Points, in no order, along strands that fork and pass close to each other.
Two points are linked if the straight distance between their rows is under 41.1. Some points are linked to none.
J_736: 24	14	-24	-1	-1	5	2	-15	-21	-13	34	4	-11	-12	9	-12	7	14	1	10	-5	10	-48	-5	-14	11
J_706: -11	16	18	-21	-3	-44	31	6	19	-8	-9	12	-17	7	1	6	8	2	-1	6	-15	13	30	14	-15	-29
J_321: -12	-12	-17	8	14	-2	-52	-22	4	5	-9	7	7	13	-43	12	-6	13	14	-13	4	9	12	12	-5	5
J_977: 2	15	3	0	-7	-11	11	-6	7	-3	18	-1	-16	-30	9	-18	24	8	11	-3	8	-1	-17	18	-11	-32
J_208: -22	-1	4	-6	5	-23	-23	-10	19	-5	-12	4	-12	-4	-24	0	3	6	-1	4	-13	11	12	13	-32	-28
J_389: 11	9	-11	0	16	12	-11	18	-14	-14	4	12	5	13	13	-9	-13	10	-2	-11	6	10	6	-8	19	22
J_452: 10	3	-8	15	3	3	-6	16	-4	17	10	-5	6	1	4	3	17	2	12	1	18	-23	1	16	39	13
J_355: -18	-2	24	-9	1	-15	8	10	19	5	-21	-13	3	26	0	18	5	-25	-17	9	-1	-9	25	28	-3	-9
J_315: -12	-21	-7	-4	3	-26	-35	-24	16	10	-18	14	6	13	-45	17	-2	3	11	-8	-7	1	28	11	-4	-7
J_973: 9	14	-12	2	10	-16	-7	15	-6	-9	9	12	-9	-16	0	-8	14	24	17	-9	9	5	9	3	17	-4
J_806: -14	0	-12	5	17	9	-41	2	0	-12	-10	-2	-2	13	-11	-12	-14	8	-6	-8	-6	20	-6	-1	-19	1
J_324: 5	-20	-10	18	-5	9	-37	-9	8	39	-3	-4	15	31	-9	8	5	-15	6	-8	0	-6	-2	10	21	0
J_173: -15	-9	6	-5	12	9	-14	10	-8	-6	-20	-4	9	29	5	-11	-27	-4	-32	-6	-12	15	13	-11	-11	19
J_77: 3	-13	12	-2	-2	7	21	-9	-5	-22	0	6	1	-4	9	0	-35	1	-20	4	-4	2	22	-22	4	25
J_219: -12	-22	-9	1	8	-6	-48	-26	8	12	-8	10	9	20	-45	7	-13	3	11	-12	-2	-3	15	10	-6	-1
J_70: 7	3	6	0	4	24	9	12	-11	-6	5	-5	8	0	14	-13	-6	-3	2	3	1	-9	-26	-16	6	14
J_592: 6	-5	6	-4	-3	18	14	-15	-5	-10	19	-10	-4	-18	18	-15	-7	-10	0	2	-9	2	-43	-14	-19	-3
J_120: 2	-12	16	1	-8	24	28	-19	-10	-19	-1	-8	2	-17	10	0	-30	-12	-12	7	-4	-6	0	-25	-9	17
J_9: 11	2	-4	-2	-9	-15	30	-7	2	-24	10	26	-9	-19	4	3	-31	16	-2	0	0	5	30	-25	6	15
J_341: -10	-1	-7	2	18	-7	-31	25	-2	4	-14	7	9	21	0	0	-13	-3	-13	-14	4	10	31	11	9	23
J_624: 8	-2	9	-4	3	2	9	16	-4	-14	-2	16	3	1	16	-11	-16	2	-9	-4	-2	-1	14	-12	13	12
J_212: -2	-12	9	4	-6	-19	0	5	22	14	-12	3	-1	10	-1	14	13	-12	4	2	8	-5	35	28	15	-13
J_928: -22	-4	16	-2	4	39	-2	25	-19	24	-12	-22	22	15	14	1	0	-26	3	-2	-2	-14	-12	-15	-3	20
J_322: -21	-10	7	3	3	11	-17	-7	13	-3	-4	-20	-6	-7	3	-14	-1	-12	-9	7	-13	7	-31	5	-35	-16
J_299: 5	-12	8	2	-8	21	24	-24	-8	-20	13	-9	-2	-25	12	-3	-27	-9	-8	4	-5	-1	-16	-21	-16	12
J_310: 16	-11	-5	13	-15	6	4	-6	7	34	10	-13	1	9	5	7	30	-3	23	6	14	-22	-13	17	35	-10
J_723: 7	6	0	7	3	1	1	21	-2	4	5	1	-1	-8	6	-4	15	3	11	2	17	-24	-2	11	29	6
J_735: -17	-10	6	-11	-3	-39	-12	-21	27	9	-18	7	-8	19	-39	25	4	-4	5	4	-11	1	32	20	-12	-25
J_610: 4	13	6	-4	-11	-4	17	-9	7	0	21	-6	-15	-30	13	-16	25	-1	13	5	9	-9	-35	16	-17	-31
J_902: -10	-7	16	-6	-4	8	6	-14	11	-10	0	-12	-9	-14	13	-19	1	-15	-9	5	-12	9	-33	2	-38	-23
J_644: -23	-12	15	-2	10	22	-7	12	-14	6	-23	-14	16	29	8	-12	-22	-17	-31	-4	-11	7	3	-12	-15	15
J_411: 5	9	-20	-2	10	34	-8	6	-20	-2	18	-22	6	15	16	-8	5	1	8	16	-6	5	-47	-14	-18	27
J_987: 15	17	-5	3	0	4	7	21	-8	0	11	3	0	-11	4	-7	12	13	6	7	14	-23	-23	-1	23	8
J_960: -5	2	19	-5	-1	30	19	32	-14	14	-13	-4	19	2	10	5	7	-26	7	-1	12	-34	-8	-8	16	15
J_207: -17	-7	29	-15	6	10	15	18	-12	3	-27	-9	17	24	11	0	-11	-26	-34	2	-13	-3	16	-2	-1	11
J_701: -5	11	-13	-5	1	-39	19	16	5	1	0	24	-10	-29	-13	0	26	25	26	-16	4	17	35	2	8	-20
J_245: -24	-12	-4	15	7	19	-43	-4	9	21	-9	-17	6	22	-18	-1	-11	-11	-2	0	-2	-8	-7	7	-14	7
J_509: -6	-10	35	-18	-4	11	33	-9	-1	-14	-16	-12	0	8	13	-2	-10	-19	-21	12	-17	1	-1	-6	-17	-9
J_945: 21	18	-13	2	1	6	8	12	-14	-7	16	5	-4	-11	4	-12	9	18	6	9	8	-15	-31	-3	12	8
J_375: 19	10	-14	-4	-6	-21	24	-2	-3	-19	12	36	-12	-21	1	-1	-19	24	7	-13	3	9	23	-29	13	9
J_918: -1	-24	9	10	-14	-6	-19	-24	28	23	-14	-2	-4	21	-17	7	9	-12	6	3	1	-8	3	20	-4	-30
J_444: -14	0	3	-8	8	-30	-13	22	10	11	-17	3	13	21	-3	15	-7	-19	-17	-3	-5	-1	44	20	14	12
J_708: 6	3	-22	1	13	37	-9	-8	-19	-21	8	-3	4	22	18	-7	-26	5	-9	-4	2	19	-10	-19	1	26
J_779: 21	12	-22	5	-6	-1	10	-36	-15	-24	42	12	-17	-27	6	-1	-12	15	-1	-6	1	15	-22	-16	-13	6
J_20: -2	10	4	0	2	32	2	25	-19	20	6	-21	16	7	10	2	13	-9	17	12	4	-26	-31	-12	7	26
J_832: 9	0	-1	1	8	15	1	11	-11	-16	1	10	6	7	12	-12	-18	6	-7	-6	3	6	2	-14	12	20
J_880: -13	-4	18	-12	7	-11	1	12	9	-8	-15	1	1	13	7	-7	-6	-6	-22	5	-14	5	19	4	-6	-4
J_43: -2	-5	25	-20	-2	-12	34	-7	2	-17	-8	3	-2	9	11	4	-23	-6	-26	9	-20	4	26	-13	3	5
J_189: -22	-4	27	-7	4	0	2	15	7	12	-25	-15	13	29	1	13	0	-31	-26	8	-3	-10	21	19	-5	1
J_228: -10	-22	-1	15	-3	12	-35	-8	13	39	-11	-8	16	32	-12	9	-5	-21	-2	-6	1	-13	3	8	7	0
J_745: 5	0	0	-1	-10	-14	24	-27	4	-24	23	15	-15	-31	8	-4	-23	8	-5	-1	-7	14	15	-18	-15	0
J_290: -8	10	-16	7	8	-15	-30	-19	3	-10	12	-4	-10	-27	-14	-8	16	15	10	-11	-7	25	-19	10	-32	-27
J_82: -19	1	5	-10	1	-27	-12	-11	16	-13	-8	6	-15	-13	-14	-11	5	4	-8	2	-19	20	3	5	-41	-34
J_40: -29	-9	2	-2	12	-3	-36	6	5	12	-19	-4	9	29	-23	3	-20	-11	-23	-5	-7	-8	21	11	-15	12
J_365: -15	-4	24	-2	-5	-17	0	-5	27	5	-18	-12	-7	19	-10	16	9	-16	-10	12	-1	-4	17	30	-14	-23
J_716: -1	-8	18	8	-10	24	14	11	6	30	-2	-19	7	4	10	15	25	-25	23	9	20	-29	-9	9	16	-1
J_546: -4	-5	-16	4	6	-32	-16	9	10	10	-11	15	3	-9	-19	17	14	13	19	-15	4	17	39	11	20	-2
J_633: -19	-5	16	-5	2	38	1	20	-12	22	-9	-31	17	4	15	3	11	-26	16	4	-3	-18	-23	-15	-10	12
J_191: -8	-9	30	-16	2	17	28	14	-11	-1	-23	-2	12	13	13	-3	-9	-25	-23	4	-10	-10	8	-6	-1	6
J_685: 5	1	-25	18	0	-3	-38	-29	2	13	15	-19	-8	-10	-21	5	24	17	17	9	-2	10	-28	18	-9	-17
J_557: 16	0	-13	4	2	7	8	-22	-8	-31	23	9	-12	-14	11	-3	-29	13	-3	-4	1	14	2	-19	-3	14
J_516: 24	19	-23	-4	-2	-21	18	0	-11	-21	19	34	-9	-20	-3	-5	-6	32	15	-16	7	14	12	-26	14	5
J_920: 1	-6	-9	4	3	4	8	-23	-4	-33	16	3	-12	-12	11	-1	-38	10	-8	-1	-4	23	20	-21	-13	20
J_156: 12	14	-27	13	2	-6	-17	-8	-14	4	20	-9	-8	-13	-10	1	29	27	19	9	5	5	-13	20	11	-2
J_41: 10	8	10	-9	-12	4	28	-11	4	-5	18	1	-11	-31	14	-17	13	-5	3	4	5	-11	-43	-2	-19	-20
J_795: 7	-6	11	6	-11	29	30	-11	-11	-13	-7	-1	2	-19	2	11	-34	-9	-14	4	7	-17	1	-29	5	28
J_313: -2	-6	-11	21	3	24	-27	8	-8	39	7	-20	22	28	4	15	4	-13	9	1	7	-10	-5	8	23	23
J_455: -16	-6	19	-11	0	38	7	10	-8	12	-8	-28	9	-3	16	-7	10	-25	13	8	-8	-12	-30	-18	-16	3
J_820: 10	14	-23	14	7	0	-22	4	-13	3	14	-9	-6	-4	-5	-1	20	23	17	5	7	0	-7	18	17	5
J_927: 23	12	-24	4	-1	19	10	-23	-14	-26	29	6	-7	-9	9	1	-23	15	-3	3	7	6	-19	-21	-1	22
J_26: 14	2	18	-7	-10	29	32	19	-14	2	-20	9	15	-5	4	6	-13	-17	-6	-5	7	-29	-11	-30	18	17
J_150: -7	9	23	-20	0	-35	28	8	16	-13	-13	8	-11	13	7	7	5	-2	-10	10	-13	7	25	12	-7	-22
J_554: 10	-12	-15	16	-3	-6	-37	-32	11	19	-2	-2	-1	5	-27	7	15	11	19	-6	-3	4	-10	11	9	-22
J_271: 35	25	-15	2	-16	-7	22	-5	-10	-9	22	13	-9	-26	1	-8	3	22	-6	1	10	-11	-37	-17	5	0
J_934: 10	11	-1	-9	-11	-24	23	-12	2	-16	18	26	-13	-31	6	-17	3	14	7	-11	-4	15	6	-12	-12	-21
J_295: 13	8	-6	2	-15	-17	17	2	9	10	15	4	-16	-24	-4	2	34	17	23	-8	24	-15	11	23	20	-26
J_149: -27	-17	17	10	-5	23	-14	3	10	32	-17	-23	18	22	-2	13	-1	-32	-8	4	2	-16	4	11	-7	1
J_910: 2	11	-9	-1	0	-13	-8	-20	-6	-15	25	6	-14	-28	7	-19	12	8	3	-9	-11	24	-28	3	-28	-24
J_4: 2	-7	-20	12	6	-26	-25	-2	7	12	-4	8	3	-7	-22	18	20	21	23	-16	7	17	27	11	24	-6
J_434: 13	-23	11	12	-18	-1	1	-12	24	27	-10	-5	0	24	4	12	21	-19	11	-2	13	-8	4	24	14	-27
J_763: 26	-10	-13	12	-15	-4	0	-13	4	31	14	-8	-4	2	-3	5	36	12	22	3	8	-12	-7	21	38	-16
J_969: -2	-13	21	-9	0	6	24	-7	-9	-15	-10	1	5	8	12	0	-29	-7	-27	7	-14	5	23	-20	4	19
J_596: 10	14	-6	5	-1	21	5	27	-15	21	11	-14	12	3	2	4	20	1	15	20	15	-34	-29	-5	17	29
J_477: 25	14	-28	4	2	30	10	-17	-20	-24	25	2	-4	3	8	4	-24	15	-6	10	11	1	-24	-23	3	33
J_13: 5	-19	11	10	-13	-10	3	-4	21	20	-8	-4	-2	12	4	13	19	-16	9	2	13	-9	17	28	17	-20
J_309: 26	21	5	-4	-21	-9	38	10	9	-5	5	19	-11	-28	4	-7	10	12	-2	-4	23	-23	-20	-11	10	-20
J_932: 14	-1	31	-16	-14	2	47	7	1	-14	-17	18	3	-3	5	8	-13	-12	-19	6	5	-20	11	-14	9	2
J_248: 24	0	-21	13	-12	-8	0	-9	-7	26	19	-9	-9	-8	-8	5	38	23	24	8	12	-12	-8	22	33	-9
J_602: 0	5	12	-19	-1	-33	26	26	9	-10	-10	24	-3	2	8	2	2	-2	-5	0	0	-4	34	4	15	-1
J_604: -19	5	5	-14	8	-39	-5	18	16	5	-21	7	3	18	-6	17	-2	-12	-13	0	-13	5	41	20	8	2
J_652: 16	8	11	-1	-5	15	23	32	-9	2	-13	12	12	-7	5	4	0	-9	-5	-4	16	-33	-14	-15	26	13
J_294: -26	-6	28	-9	6	11	2	17	-4	9	-27	-18	17	26	5	6	-4	-31	-28	4	-10	-8	14	9	-8	5
J_475: -6	-4	37	-12	-8	20	33	17	-1	0	-23	-9	3	6	9	5	10	-31	1	9	5	-18	-3	12	-9	-8
J_827: -2	5	-11	-1	10	39	-10	9	-21	0	9	-23	12	20	18	-11	-5	-2	1	7	-4	6	-37	-21	-11	26
J_759: 19	6	-6	4	-4	39	19	-1	-22	-7	4	-5	11	2	7	6	-26	-3	-6	3	8	-15	-25	-38	10	36
J_620: 7	2	16	-9	-12	0	29	-10	8	-14	11	6	-9	-26	16	-17	3	-5	-1	2	1	-2	-24	-3	-20	-24
J_562: -14	-10	-3	17	-2	18	-31	-15	15	26	0	-32	1	10	-6	0	8	-11	14	11	-2	-7	-27	6	-11	-8
J_889: -9	-1	-7	10	0	18	-22	-10	10	21	14	-37	-2	-2	3	-1	18	-5	17	19	-7	-5	-38	7	-14	-5
J_252: 13	6	-4	-3	0	-14	11	-3	-4	-19	12	20	-10	-20	8	-15	-5	18	5	-7	-3	14	4	-13	-2	-9
J_6: 5	-3	3	-3	-5	-3	24	-5	-3	-25	5	15	-6	-8	6	7	-40	10	-12	3	0	2	35	-24	8	28
J_564: -4	-4	26	-12	-2	-2	22	10	7	-13	-14	4	-3	3	13	-6	-2	-9	-13	7	-5	-3	11	3	-4	-8
J_148: 17	21	-21	-7	5	-29	16	18	-10	-13	10	32	-8	-23	-7	-7	12	32	21	-18	9	9	14	-14	17	-4
J_527: 9	-12	-19	13	0	-14	-38	-34	5	16	-2	1	3	-1	-36	12	22	24	22	-9	1	13	-6	9	6	-22
J_113: -25	-12	21	-8	3	28	5	9	-2	7	-23	-24	9	10	11	-9	-4	-25	-13	7	-11	-2	-13	-8	-23	-1
J_914: 17	13	-12	-1	4	38	9	11	-29	-1	9	-4	14	18	10	-1	-11	3	1	7	7	-11	-32	-29	9	36
J_117: 2	-12	4	2	-3	10	10	-24	-2	-22	16	-4	-7	-16	16	-13	-23	-1	-12	1	-13	15	-11	-14	-19	3
J_721: -11	-1	-3	18	5	30	-18	20	-11	31	7	-22	22	20	9	9	6	-13	10	3	8	-14	-8	3	17	24
J_54: -15	-2	7	-19	7	-22	-1	-2	6	-13	-17	1	-1	25	-1	-1	-27	3	-30	2	-32	21	26	-14	-7	7
J_999: 13	6	-28	20	9	3	-32	-2	-13	13	9	-9	0	11	-12	10	19	20	17	4	7	5	-2	19	24	13
J_247: -8	6	-3	10	7	30	-11	20	-13	24	8	-26	17	13	11	1	11	-7	13	11	6	-16	-21	-3	7	23
J_383: -19	-25	8	12	-6	20	-26	-5	13	39	-14	-18	16	32	-8	10	-4	-26	-3	0	1	-16	-3	6	-6	-1
J_393: -12	-7	2	-7	5	-13	-14	-18	7	-23	-8	1	-10	1	-5	-14	-22	4	-23	1	-28	25	3	-10	-35	-12
J_943: -13	-1	-16	-4	9	-40	-16	21	7	6	-19	20	6	0	-19	20	4	5	10	-13	-4	18	46	15	18	9
J_608: 22	11	-25	11	-4	-14	0	-1	-14	13	21	-1	-8	-17	-14	5	35	33	21	2	14	-11	4	20	35	-3
J_650: 8	1	-7	9	-11	-19	1	-15	11	14	12	-2	-15	-20	-7	3	33	17	24	-8	13	1	12	23	15	-34
J_634: 32	21	-2	-1	-22	-10	34	-5	5	-7	12	18	-10	-33	3	-3	2	15	-7	-5	16	-18	-27	-20	4	-14
J_710: 12	1	1	8	-8	35	23	-10	-16	-11	2	-7	6	-14	3	8	-30	-7	-6	2	8	-14	-17	-37	4	33
J_382: 9	-13	10	13	-15	13	12	1	12	30	3	-14	2	7	10	13	25	-17	22	8	18	-24	-6	17	24	-10
J_768: 11	6	6	-6	-1	-5	15	5	1	-12	8	13	-7	-19	11	-18	2	8	2	-1	4	-5	-7	-4	2	-12
J_726: -17	-1	-15	0	16	2	-44	-10	3	-19	-8	-1	-8	6	-22	-10	-12	8	-5	-10	-10	20	-10	-1	-31	-4
J_743: -15	12	-3	-13	-3	-49	28	11	14	1	-12	22	-15	-11	-12	6	21	11	18	-3	-7	20	40	14	-7	-28
J_623: 15	16	-20	1	14	31	-4	18	-24	-5	10	0	9	21	12	-5	-6	9	0	5	9	-2	-23	-10	13	30
J_828: 6	9	15	-2	-4	22	22	36	-7	16	-13	0	15	-4	5	9	11	-20	7	1	21	-40	-14	-8	22	12
J_594: 6	-10	-16	23	0	14	-35	3	-2	40	3	-13	22	31	-3	12	2	-11	5	-8	7	-8	-1	10	28	15
J_312: -4	-8	-22	10	11	-10	-45	-29	5	4	-3	2	7	2	-42	15	10	25	22	-12	5	16	1	8	-4	-11
J_559: 23	20	-14	0	-4	-6	14	2	-11	-9	22	8	-9	-23	5	-15	10	22	5	2	7	-10	-32	-3	5	-4
J_915: -2	10	-4	5	-2	-14	-6	-6	8	-3	10	-3	-15	-24	1	-10	23	13	13	-1	3	7	-4	16	-8	-30
J_801: 15	-3	28	-10	-13	16	42	11	-7	-7	-22	14	8	-6	4	8	-15	-18	-16	1	7	-26	6	-21	14	10
J_959: 0	5	-15	8	3	12	-16	-2	-4	12	23	-32	-4	-9	7	-7	24	1	16	23	-5	-3	-46	10	-16	4
J_132: 3	2	34	-16	-7	-10	40	11	9	-13	-11	7	-8	2	11	-1	8	-9	-6	8	6	-8	9	14	-9	-19
J_58: -8	-11	-8	15	6	0	-31	16	2	27	-8	-3	22	22	-3	13	-9	-20	-10	-12	10	-5	30	19	21	16
J_240: -6	1	-20	17	7	4	-46	-23	5	6	6	-17	-5	-5	-23	1	7	11	14	3	-4	8	-23	15	-15	-11
J_359: -8	17	7	-18	-7	-44	36	10	11	-6	-5	22	-17	-7	-1	1	16	9	9	0	-8	15	32	7	-11	-28
J_31: -9	-7	5	-11	4	-17	8	-14	1	-21	-7	2	-5	14	3	0	-36	6	-24	4	-26	26	32	-20	-8	16
J_426: 20	18	4	-4	-13	-14	30	17	8	-3	4	18	-12	-25	2	-7	16	15	3	-7	25	-26	-5	0	18	-18
J_485: 9	4	-29	17	1	-7	-30	-24	-10	11	17	-16	-6	-12	-20	5	30	26	19	6	-2	15	-19	22	-2	-11
J_725: -2	7	-10	9	-1	-19	-14	-11	7	5	7	-1	-12	-24	-12	1	26	18	20	-5	4	11	7	17	-1	-30
J_62: -11	3	-12	-7	15	-34	-13	31	4	0	-18	20	8	9	-8	11	-7	0	-1	-14	-6	16	48	10	20	19
J_480: -12	9	-9	-5	0	-43	17	9	13	5	-7	21	-11	-23	-14	6	25	18	23	-10	-2	24	38	8	0	-25
J_881: -12	-10	21	5	-3	21	10	18	4	21	-10	-14	12	8	11	10	13	-27	8	6	11	-21	2	14	9	0
J_109: -7	5	-18	3	19	20	-36	4	-6	-15	-8	-4	0	22	1	-12	-17	8	-8	-11	-1	24	-5	-6	-11	12
J_847: -3	1	-25	15	17	11	-55	-5	-6	15	-5	-1	9	26	-23	11	-7	8	7	-12	10	11	8	14	8	17
J_421: -12	-21	-1	-9	-4	-38	-17	-26	24	16	-19	18	0	19	-45	24	6	0	10	-4	-10	-1	31	16	-2	-21
J_188: -9	2	-10	-7	17	-17	-19	31	-4	-4	-16	19	8	17	0	2	-16	1	-10	-15	-5	20	38	3	11	23
J_850: 24	17	-19	4	-11	-15	18	-26	-7	-24	33	21	-15	-35	2	-5	-11	20	3	-11	6	7	-6	-22	-5	0
J_946: 23	6	8	0	-17	-4	35	-4	7	-14	3	22	-4	-26	3	0	-17	10	-11	-2	12	-14	1	-26	9	-1
J_329: -2	-4	-3	2	0	-1	-7	-25	1	-16	20	-3	-15	-22	14	-18	-4	0	-8	-6	-17	24	-34	-4	-35	-17
J_49: -1	-13	-1	1	-1	5	-5	-27	0	-21	14	-4	-12	-15	12	-17	-16	-4	-14	-4	-18	25	-21	-12	-32	-8
J_153: -9	-13	23	-12	-1	3	15	-8	2	-16	-11	-7	0	5	11	-10	-19	-9	-27	10	-21	11	3	-9	-17	-4
J_250: -18	-13	-5	17	0	21	-41	-12	13	23	-2	-24	5	20	-16	0	-4	-10	8	5	-2	-9	-19	5	-11	1
J_2: -11	6	0	-4	-1	-26	-8	-9	12	-10	1	7	-14	-23	-7	-13	12	9	4	-6	-12	23	3	5	-33	-35
J_635: 36	24	-22	4	-18	-11	23	-20	-11	-15	32	19	-14	-30	-2	-2	-3	25	-5	-4	12	-4	-27	-20	0	4
J_651: 8	13	-1	-1	-7	-18	16	15	6	0	9	12	-15	-23	0	-7	21	16	15	-6	20	-17	9	12	16	-19
J_169: -2	4	10	-11	-1	-29	21	24	13	-5	-8	17	-8	-4	6	4	13	0	4	0	8	-7	33	17	16	-11
J_391: -5	12	-9	0	4	-22	-15	-16	2	-12	14	8	-12	-31	-6	-14	17	16	10	-13	-10	28	-10	2	-29	-29
J_711: 7	0	11	-10	3	-16	18	17	3	-15	-4	25	-2	-2	12	-7	-11	6	-7	-3	-3	-1	24	-8	14	5
J_401: 17	18	-20	1	16	23	-9	19	-22	-15	8	12	8	22	11	-5	-10	13	-2	-3	14	4	-8	-8	23	31
J_796: 4	19	-16	-7	0	-35	20	14	-3	-2	10	25	-9	-32	-12	-7	25	31	26	-19	9	12	23	-3	9	-17
J_798: 11	15	-21	1	5	0	-9	-6	-17	-10	27	-6	-10	-15	5	-15	17	15	10	8	-5	12	-39	10	-12	-2
J_852: 19	7	-22	1	-2	8	5	-29	-17	-21	37	4	-14	-16	13	-8	-5	9	-2	0	-5	17	-41	-12	-17	9
J_668: -8	-8	31	-11	-2	24	25	18	-9	2	-22	-5	9	5	13	-3	1	-27	-5	5	-2	-15	-3	-5	-3	1
J_756: 1	10	-27	-2	21	32	-30	-1	-17	-19	-1	2	2	29	10	-8	-19	11	-8	-7	3	30	-5	-10	-4	18
J_447: -2	-5	6	-1	-2	-25	4	15	17	6	-9	9	-4	0	2	11	15	-5	5	-3	10	-5	38	25	18	-10
J_183: -12	-18	15	8	-9	-7	-13	-15	27	16	-17	-9	-4	19	-14	13	6	-17	-3	8	2	-6	12	24	-10	-21
J_396: -16	-8	20	-4	1	26	7	7	2	4	-10	-21	6	-2	15	-9	8	-22	2	9	-5	-8	-23	-3	-16	-7
J_234: 16	4	15	-8	-10	-1	31	4	5	-14	0	17	-4	-19	11	-10	-5	2	-6	1	10	-14	-8	-12	4	-9
J_970: 0	-6	21	-14	-10	-13	36	-17	6	-22	0	7	-7	-7	11	1	-24	0	-18	12	-16	7	23	-14	-8	-1
J_122: 21	9	6	-3	-5	4	23	26	-3	-7	-5	22	5	-9	4	-3	-6	3	-9	-6	18	-26	-6	-18	28	11
J_643: -11	4	-13	13	9	7	-33	-8	3	-5	8	-17	-8	-9	-3	-10	7	5	6	3	-7	13	-27	10	-19	-11
J_164: 18	9	-30	10	4	-18	-9	-2	-12	9	16	3	-2	-14	-17	13	34	38	25	-7	13	8	15	14	34	-1
J_573: -14	-6	18	0	5	23	4	32	-14	11	-15	-5	22	14	14	0	-5	-22	-14	-5	3	-14	7	0	11	17
J_539: 5	5	-25	18	12	5	-43	-2	-9	11	0	-5	6	16	-13	11	8	15	12	-6	12	12	5	16	22	14
J_691: -21	-8	12	4	7	17	-10	29	-7	20	-16	-10	23	20	9	2	-8	-24	-15	-6	4	-10	14	10	8	16
J_628: -27	-15	1	10	8	12	-37	3	6	21	-14	-14	12	28	-17	2	-17	-17	-16	-2	0	-10	10	9	-13	9
J_675: 11	4	-25	10	8	-19	-16	6	-8	7	7	5	2	-8	-14	13	25	26	23	-13	14	9	22	13	36	5
J_490: 16	7	-21	2	9	31	2	-9	-19	-24	12	5	2	14	15	0	-28	10	-7	-2	10	9	-6	-23	10	33
J_615: 6	-25	-3	7	-9	-7	-33	-28	19	25	-11	4	1	20	-26	4	12	-3	13	-7	-1	-4	-4	12	4	-28
J_891: 19	4	-8	1	0	-1	8	-8	-9	-23	19	16	-8	-13	9	-10	-19	17	1	-4	2	11	0	-18	4	8
J_226: -20	12	19	-22	10	-37	9	12	20	-3	-21	-2	-3	28	-2	18	-5	-15	-19	3	-17	3	32	16	-1	-8
J_692: 1	-4	14	-6	-11	-7	32	-23	6	-25	10	9	-11	-21	11	-1	-30	3	-14	10	-9	4	20	-16	-10	2
J_755: 10	13	-19	5	2	4	-5	-1	-12	3	25	-16	-9	-15	5	-11	24	12	13	15	-2	-3	-42	13	-9	1
J_137: -19	-16	23	8	-7	24	2	9	7	29	-18	-22	17	21	7	17	9	-36	3	7	7	-19	6	13	-1	0
J_560: -23	-3	4	-8	2	-34	-19	-14	23	1	-17	5	-11	3	-34	13	5	4	4	4	-11	6	27	15	-20	-23
J_457: 13	5	-18	-8	5	30	5	-3	-22	-5	25	-17	2	2	16	-7	4	0	6	19	-8	2	-55	-18	-19	25
J_954: -9	12	28	-26	4	-31	31	12	13	-13	-15	2	-3	23	8	15	0	-11	-18	8	-14	3	25	12	2	-12
J_151: -9	-3	-11	12	13	1	-38	17	-1	15	-9	1	13	19	-7	8	-9	-6	-4	-16	8	5	28	14	16	20
J_448: 10	9	-1	-7	-17	-26	36	-23	5	-19	21	27	-16	-34	5	-8	-12	10	0	-4	-2	10	19	-18	-17	-14
J_243: -16	-3	0	7	6	9	-27	-5	8	-2	-2	-17	-5	-4	0	-14	1	-4	-2	3	-7	8	-23	5	-23	-10
J_581: 6	-2	41	-17	-12	9	47	12	1	-11	-19	1	-2	3	7	5	5	-21	-6	10	6	-15	-2	8	-11	-13
J_690: -24	-4	4	-6	12	-17	-29	7	12	0	-21	2	1	18	-19	1	-12	-4	-18	-1	-13	5	26	10	-11	4
J_360: -13	-12	4	12	2	7	-13	24	-2	32	-11	-8	29	22	6	16	-7	-32	-15	-7	9	-14	28	18	17	16
J_923: -14	-9	-4	-7	10	-9	-28	-14	6	-22	-10	2	-8	3	-13	-14	-20	6	-16	-3	-21	24	-6	-7	-40	-11
J_846: -8	-19	-12	-2	-6	-43	-12	-16	21	18	-21	20	5	7	-40	26	13	8	18	-10	-5	14	35	11	7	-20
J_325: 2	-4	20	-6	-1	22	21	11	-5	-5	-7	0	7	-4	13	-13	-3	-14	-3	4	2	-15	-15	-11	5	4
J_131: 16	-1	-16	18	2	2	-13	16	-8	25	10	-3	14	11	4	10	15	-1	12	-5	19	-20	10	18	48	19
J_337: -16	-5	17	-5	3	34	5	33	-20	18	-13	-10	24	10	14	2	-1	-27	0	-7	4	-19	-3	-11	10	22
J_104: 1	-3	-2	1	4	32	4	1	-16	-7	6	-15	9	6	16	-13	-12	-5	-1	3	-5	3	-32	-22	-7	16
J_224: -19	-1	12	-14	9	-19	-12	10	12	-6	-20	2	-2	16	-6	-1	-5	-4	-21	3	-21	8	23	6	-10	-5
J_748: -12	-9	16	-13	-1	-9	7	-16	7	-19	-10	-6	-6	9	3	-9	-22	-3	-29	9	-29	20	8	-11	-24	-10
J_678: -22	-16	21	-6	2	26	3	2	-10	0	-23	-20	12	16	10	-11	-14	-22	-24	5	-17	5	-9	-15	-20	4
J_638: -7	-9	-1	-2	1	-7	8	-22	-1	-29	5	0	-9	-3	6	2	-39	9	-18	5	-18	27	28	-19	-15	19
J_291: 30	10	1	2	-11	0	25	10	0	-11	1	23	-1	-14	5	0	-15	14	-9	-5	14	-18	-4	-26	24	11
J_487: -5	-5	8	-7	1	17	4	-10	4	-6	12	-19	-4	-17	19	-19	5	-14	1	7	-14	6	-46	-5	-30	-14
J_305: -10	6	-12	7	6	-3	-30	-19	3	-7	14	-12	-13	-20	-8	-12	11	5	5	-2	-10	18	-36	11	-36	-21

A fork is a point with three links, a tip a point with one. Leave the first point through the second and follow the links. Name the first fork or tip that comes.
J_271 / J_559 -> J_131
J_477 / J_490 -> J_509
J_610 / J_977 -> J_271
J_615 / J_554 -> J_421
J_602 / J_169 -> J_434
J_54 / J_31 -> J_557
J_847 / J_539 -> J_643

A fork is a point with three links. Follow the links from the first point to the second and name the forks in between, in order.
J_755 / J_651 -> J_271
J_891 / J_337 -> J_252 > J_652
J_2 / J_999 -> J_391 > J_643
J_946 / J_58 -> J_652 > J_337

Name the points in between on the shortest way along the links from the first point to the second, in order.
J_644 / J_337 -> J_678 > J_113 > J_396 > J_455 > J_633 > J_928
J_228 / J_382 -> J_383 > J_149 > J_137 > J_881 > J_716
J_852 / J_40 -> J_736 > J_798 > J_755 > J_959 > J_889 > J_562 > J_250 > J_245 > J_628
J_832 / J_212 -> J_624 > J_711 > J_602 > J_169 > J_447
J_920 / J_490 -> J_557 > J_927 > J_477
